Each scene shows the same named points in several views. A view is turned or mirrored, and shifted as a whole, has a little noise and may leave points out.
In the rows, 128 means zero.

Scene 1
View 1
<107>: [ 98  92 135 146 137 150 114 105 146 115 106 179 107 114 153 112 124 141
 105 101]
<197>: [164 118 123  99 113 132 190  48 184 154 150  72  66 157 205 127 115 153
 133  98]
<152>: [212 112 131 156 112  75 162 115 154 142 120  59 114 154 174 135  92 114
 116 108]
<97>: [116  82 141 160 147 129 111 112 164 135  98 153 140 117 128  98 134 126
  82 139]
<203>: [155 110 129 110  97 123 156  87 161 146 133 110  77 152 207 152 108 152
 126  91]
<133>: [156 116 130 176 152 107 150  99 166 124 118  87 116 116 143  86 129 116
 105 120]
<148>: [159 103 138 100  96  97 138  94 205 183 120  94 123 158 189 139 130 161
  74 162]
<90>: [145  97 137 116 129 121 150  70 192 158 123 104 116 144 164 108 130 143
  97 138]
<230>: [190 133 134 106  59  65 149 111 190 178 139  61 102 158 231 171 119 164
  84 132]
<265>: [133  90 137 117 105 126 117 109 166 152 112 148 114 138 182 141 121 152
  92 123]
<160>: [189  91 131 132 117 111 165  97 144 142 116 101  98 156 177 145  85 119
 143  87]
<266>: [164 125 132 124 137  99 174  59 223 166 135  36 124 139 163  76 146 142
  78 169]
<330>: [126 100 131 115 101 146 140  96 139 122 132 159  72 138 201 148 103 153
 137  72]
<331>: [119 124 130 125 106 140 145  89 156 124 138 130  71 121 202 128 122 159
 115  88]
<167>: [169 109 137 138 112  95 141 107 173 151 117  89 120 148 175 127 119 136
  92 132]
<112>: [139 106 130 119 116 136 159  74 169 135 133 113  81 137 185 122 117 150
 121 102]
<317>: [135  66 142 134 148 130 114 101 169 149  92 153 142 144 134 112 123 126
  91 149]
<93>: [175 114 132 131 108 114 164  87 158 135 129  88  86 151 193 136 102 141
 128  88]
<130>: [131 113 125 139 123 149 159  76 142 115 135 129  68 126 187 119 108 136
 144  71]
<171>: [201 134 128 138 108  92 187  81 173 144 139  41  85 146 192 121 108 134
 124 103]
<15>: [175 127 131 150 103  88 154 110 163 140 131  73 106 134 182 124 117 133
 102 118]
<38>: [176 128 136 132  80  67 133 128 182 161 125  77 118 143 195 150 126 151
  75 143]
<7>: [129 108 140 205 171  98 116 120 178 120 103  98 161  92 105  47 154 110
  56 161]
<326>: [140  99 135 127 121 132 150  87 160 135 120 124  92 143 176 125 111 144
 118 104]
View 2
<230>: [180  87 102 146 138 160 101 126  66 193 100 106 104 170 169 112  77 133
 112 163]
<93>: [118 108  95 155  95 121 101 104 112 136 109 106 147 144 122  94  91 129
  93 152]
<171>: [121  95  74 144 127 144 107 129  96 142 101 109 136 130 110  87 114 145
  81 185]
<133>: [ 49 121  98 151 102 127 152 123 118 128 115 115  97  72 131 116 154 133
  94 149]
<148>: [134  91  94 139  89 150 114 110  73 195 109 121 110 114 196 131  95 149
 136 128]
<130>: [ 93 131 108 143  38  93 103 105 134 115 114 120 164 137 109  79  79 123
 101 152]
<15>: [109 114 110 153 114 134 127 126 101 148 106 111 105 128 136 109 117 129
  99 156]
<107>: [ 70 152 135 162  11  83 128  88 137 131 126 122 126 108 163 121  86 106
 134 100]
<7>: [ 14 153 131 149  74 125 189 138 130 139 119 130  55  41 161 137 172 122
 122 125]
<112>: [109 109 100 138  48 114 104 106 112 145 112 124 155 128 138  95  82 134
 115 143]
<90>: [ 91  99  90 134  88 140 126 117  94 167 112 120 120  91 171 124 123 148
 123 139]
<160>: [105 100  82 168 101 114  92  81 120 132 124  91 152 137 126 111 102 135
  76 136]
<331>: [119 136 125 141  35 102 110 115 116 136 109 127 144 145 136  83  71 112
 126 143]
<97>: [ 51 140 125 164  44 105 143  91 128 147 127 121  97  80 179 145 119 117
 132  97]
<265>: [114 122 119 158  54 112 114  92 109 166 117 114 119 134 185 129  76 122
 134 109]
<38>: [143 105 114 156 127 148 122 125  82 180 104 107  83 143 169 123 100 127
 113 147]
<317>: [ 64 122 107 159  51 109 128  80 118 157 132 109 116  84 191 150 118 132
 134  87]
<330>: [120 130 120 159  30  89  87  83 127 137 117 114 159 160 136  95  50 110
 117 126]
<152>: [109  96  88 172 152 134 112 110 105 145 118  89 110 136 126 116 124 134
  70 156]
<167>: [106 106  99 157 106 133 121 109  98 162 116 111 111 120 160 125 107 135
 110 136]
<203>: [134 106  99 146  66 114  90  99 104 148 110 114 152 149 139  98  69 128
 111 146]
View 3
<326>: [150 130  78 116 176 166 152 124 147 110 131 105 145 126 113 139 115 118
 134 152]
<160>: [160 142  85 113 188 137 137 126 126 116 108  87 144 140 146  97 118 124
 142 177]
<265>: [167 122  62 132 135 149 145 123 145  75 135 133 152 120 125 155 126 117
 128 127]
<130>: [155 138  84 109 203 189 140 126 163 138 146  77 137 123 101 142 122 102
 120 166]
<97>: [102 147  53 100 117 154 133 127 174  77 124 149 126 106 121 141 165 127
 107 119]
<167>: [155 143  80 103 140 141 161 123 126 100 101 129 150 117 127 103 104 137
 146 141]
<15>: [170 158  90 104 149 155 158 124 127 125 103 127 154  98 121  81  97 134
 141 147]
<197>: [171 119 107 104 212 181 194 126 117 132 127  91 158 146  97 128  55 127
 162 162]
<7>: [ 63 182  64  62  82 170 143 131 181 111 104 173 113  75 102  81 171 154
 102  99]
<93>: [178 136  90 110 184 157 157 121 127 126 117  94 147 132 123 107 104 118
 141 170]
<330>: [189 113  70 141 191 172 126 124 154 108 147  81 155 125 114 167 125  92
 124 161]
<90>: [122 127  79  91 152 165 184 132 135  93 120 131 138 137 105 132 101 138
 141 128]
<266>: [101 142  97  60 145 167 227 132 116 111 103 160 137 121  89  93  66 169
 157 115]
<133>: [113 165  83  74 148 166 152 128 156 132 110 125 127 102 108  89 139 142
 119 135]
<148>: [167 118  77 112 123 141 194 124 109  63 109 160 164 120 122 127  77 143
 162 120]
<203>: [174 135  90 116 186 178 161 125 140 126 134  99 152 117 103 127  97 116
 144 152]
<171>: [170 154 106  91 188 160 176 123 111 146  97 105 154 120 119  67  70 141
 162 168]
<107>: [130 133  53 119 147 175 119 124 186  93 149 116 135 108 111 168 166 105
  98 135]
View 4
<160>: [101 119  98  71 150 105 129  97 101 122 179 116  89  89 112 159 149 133
 114 114]
<330>: [174 131  67  68 139 124  90 110  73 147 158 121  73 116 109 132 120 130
 107 154]
<171>: [ 70  90  96  97 151 107 148 119 153 107 175 127  73  72  86 154 157 120
 130 160]
<38>: [102 136 118 115 152  77 127 156 176 134 156 152  93  64 145 156 126  95
 121 140]
<15>: [ 77 131 113 115 130  98 145 156 169 106 152 155  94  80 109 151 152  97
 116 141]
<230>: [101 108 103 104 180  63 127 141 194 148 164 146  68  32 150 157 110 105
 130 165]
<133>: [ 87 127 124 126 105 138 135 147 119  99 161 139 113 136  96 153 166 105
 119 121]
<167>: [100 126 126 112 145 107 126 142 140 130 164 135  97  93 133 157 135 111
 130 124]
<107>: [167 159 111 107  97 148  91 146  68 137 149 130 110 171 128 138 127 109
 111 127]
<203>: [133 107  85  82 153 111 105 117 114 141 168 124  71  91 118 147 125 129
 123 158]
<331>: [154 118  73  93 124 133  99 135 100 140 154 133  75 117 100 135 124 118
 120 177]
<130>: [139 115  71  83 120 142 107 113  80 125 162 117  82 130  84 141 145 132
 113 161]
<266>: [ 69  69 151 163 142 144 142 168 175 108 171 124  89 111 120 171 146 103
 168 160]
<148>: [118 108 143 132 162 105 117 158 162 149 165 135  86  83 172 162 107 102
 153 144]
<317>: [131 142 155 128 119 137 104 146  87 134 169 119 121 155 164 163 126 113
 139  88]
<93>: [107 107  85  81 146 105 124 110 111 124 172 123  78  87 105 150 141 131
 116 145]
<112>: [134 104  93  94 136 137 103 124 106 133 164 116  78 117 112 148 131 124
 131 161]
<326>: [134 120  97  97 135 127 106 124  96 133 163 122  87 119 120 147 134 124
 128 139]
<197>: [103  74  90  87 160 127 124 100 115 123 184 108  64  85  96 154 138 142
 142 165]
<265>: [152 143 115 103 136 115  96 144 108 154 159 135  96 118 161 149 108 110
 125 128]
<152>: [ 65 128 107  85 147  88 152 118 141 102 179 140 100  67 114 161 160 114
 112 109]

In a view up to two points have been moved. Name them for each view, in the order of its rows, or write -.
view 1 -> -
view 2 -> <133>, <90>
view 3 -> <203>
view 4 -> <15>, <197>
